A landscape with many valleys, sampled at points; each row gives a point and its height.
A ball rolls from a point to the lowest of its 6 nearest points, and stops where none of them is lower. Distance is the straight distance between rows; heights are no part of it.
K_261 (h 250): [ -1 -19 -11  26  -6 -10 -15  -3 -25]
K_157 (h 301): [-29   2   5 -20   9  -4  -6 -11  -7]
K_759 (h 385): [ -8  -6  13  11  16 -23 -13 -24  -1]
K_950 (h 352): [-11   9 -31 -10 -28  27   6  31 -46]
K_55 (h 451): [  0  11   1 -25   1  14   8  12  26]
K_221 (h 283): [-19  -5 -12  -7 -10   7  -3   7 -26]
K_846 (h 243): [ 21 -11   1  41   0 -10 -13 -10  11]
K_336 (h 422): [ 15  -6  22  28   5 -13  -2 -22  25]
K_560 (h 266): [ 5  0 -4  7  5  1 -8  5  9]
K_895 (h 210): [-12   8  11  -8  18  -5  -4  -9  20]
K_854 (h 188): [ 20  -8  -9  30  -6  -4 -12  10   3]
K_491 (h 386): [-41  11   2 -44  13   9   0   2  -1]
K_620 (h 238): [ 33 -11  -4  41  -8  -6  -6   6   9]
K_843 (h 317): [  6   7 -23  -9  -4  10  -2  39  -6]
K_354 (h 368): [-25   4 -19 -38 -11  18   2  18 -20]
K_711 (h 438): [-22   6  17 -25  32 -22   0 -52  -8]
K_610 (h 445): [-13  13 -11 -35   1  16  -1  29   9]
K_94 (h 295): [ 23  10  -3 -12 -10  16  22  32  19]
K_168 (h 89): [  3   6  21  -1   8   1   5 -10  32]
K_380 (h 239): [ 36  -2 -12  26  -9   5   4  18   9]
K_892 (h 296): [-14  -5  -4   8  -8   0  -7 -12 -28]
K_223 (h 465): [ 15  -6  33   3  -3  -3   8 -23  36]
K_417 (h 292): [  0  -9   0  28   5 -16 -19 -13  -4]
K_162 (h 380): [-11  -8 -18   9 -21  14  -2   1 -44]
K_826 (h 459): [ 37   6 -22  16 -13   7  18  58 -10]
K_366 (h 268): [-25   9  12 -22  18  -5  -3  -9  14]
K_766 (h 221): [ 5  4 -9  0 -1  6 -3 17 10]
K_40 (h 382): [-11 -10   1  13   6 -17 -11 -22 -19]
K_975 (h 257): [ -9  -9 -12  12  -7  -1 -13   4 -19]
K_76 (h 319): [ -9  -8   1   8   6  -8 -15  -7  -2]
K_692 (h 623): [ -4  18   9 -40   0  24  18  17  30]
K_169 (h 282): [-2  3 14  6  9 -6 -7 -9 19]
K_897 (h 337): [10 -1  4 17  2 -3 -7 -3 18]
K_658 (h 554): [ 15 -10  44   3  -3 -11  10 -36  42]
K_619 (h 330): [ 19   9 -17  -9  -4  13   8  36   8]
K_231 (h 348): [-32   6  -4 -34   1  10  -2  11  -7]
K_13 (h 381): [-16   1   9   0  14 -16  -7 -22  -3]
K_855 (h 327): [ 29   2   4 -26 -17  12  34  30  24]
K_703 (h 369): [ 16   7   4 -26  -6  20  23  23  22]
K_602 (h 291): [-13   0  16   4  27 -29 -11 -36   0]
K_979 (h 473): [-11  -6  -1  34  -3  -6  -8 -34 -41]
K_574 (h 355): [-17   2 -22 -28 -12  18   2  25 -23]
K_448 (h 294): [-16   4  19  -5  29 -32  -9 -49   2]
K_403 (h 432): [-19  18  10 -39  12  14   3  11  24]
K_30 (h 505): [-16   6  -8  23 -14  12   1 -20 -49]
K_71 (h 303): [-18   1 -15 -18  -2   8  -4  17 -16]
K_653 (h 322): [ -8  -9   0  18   5 -19 -16 -13  -9]
K_447 (h 314): [-20   5 -17  -7 -20  25   3   9 -40]
K_768 (h 334): [-18   6  -7 -22   6   6  -3  13   7]
K_396 (h 277): [14 -4  2 21  3 -2 -6  0 12]
K_756 (h 351): [ -4  -4 -28   1 -24  15  -2  20 -38]
K_113 (h 474): [  0  10  16 -22   7  12  13   1  35]
K_78 (h 401): [-22   5  14 -13  23 -21  -5 -31  -1]
K_300 (h 66): [ -5   8  24  -1  19  -9  -6 -23  29]
K_208 (h 214): [  8 -16 -15  26  -7  -8 -16  11 -12]
K_722 (h 388): [ 25  -1 -30  11 -10   2  -1  39 -13]
K_125 (h 735): [ 24  -9  22  -8 -11   3  18  -7  36]
K_206 (h 628): [ 22 -11  22 -25 -15   3  26  -2  38]
K_746 (h 217): [21  0 -8  8 -4  6  5 19 11]
K_581 (h 225): [ 18   3 -19   8  -7   5   2  33  -3]
K_483 (h 356): [ 8  5 10 -4  1  9  6  6 27]
K_644 (h 37): [ -2 -20  -9  36 -12  -8 -13 -20 -39]
K_115 (h 363): [ 19  -5  15  30  -3  -6  -3 -14  24]
K_539 (h 423): [ 27  -2  10 -13 -12  13  27   9  29]
K_408 (h 354): [ 34   1 -23  22  -9   4   4  39  -5]
K_678 (h 323): [-24   8  -6 -14  -7  19   2  -6 -35]
K_870 (h 90): [ 19  -6 -13  19  -2   2  -7  23   2]
K_553 (h 376): [ -3 -10   8  18  12 -25 -15 -31 -10]
K_590 (h 365): [-31   9  12 -33  25 -15  -2 -28  -6]
K_305 (h 279): [35  2 -6  7 -7  9 17 29 13]
K_323 (h 485): [-18  -4   6   9  10 -17  -6 -38 -28]
K_561 (h 199): [ -7   5  21   6  26 -25  -8 -37  17]
K_961 (h 697): [ 32  -8  11  11 -11   2  10  -2  26]
K_683 (h 264): [ 11 -15  -3  51   1 -18 -20 -13  -3]
K_184 (h 379): [ 17   3 -30   1 -11   7   0  48 -15]
K_96 (h 77): [21  3  2  2 -6  8 12 16 22]
K_318 (h 122): [-14   0  15  -4  19 -26  -5 -46 -13]
K_346 (h 387): [-16   0  -1  14  -8   1   2 -22 -39]
K_276 (h 361): [-26   2   5  -5   7  -1   1 -27 -28]
K_509 (h 360): [ 19   8   7 -31 -13  16  35  27  25]
K_358 (h 357): [-33   6   9 -26  15  -8   2 -26 -16]
K_964 (h 293): [-10  -6 -18  -3 -13  10  -7  21 -21]

For each start below, name the point where the ball stops.
K_184 => K_870
K_354 => K_870
K_560 => K_96
K_678 => K_870
K_756 => K_870
K_590 => K_300
K_358 => K_300
K_843 => K_96
K_553 => K_318
K_491 => K_300
K_509 => K_96

Two balls start at each pair of points below. Name the first point that both come to, or write -.
K_692 / K_619 => K_96
K_113 / K_231 => K_300
K_683 / K_115 => K_854
K_125 / K_336 => -
K_759 / K_846 => -
K_574 / K_610 => K_221
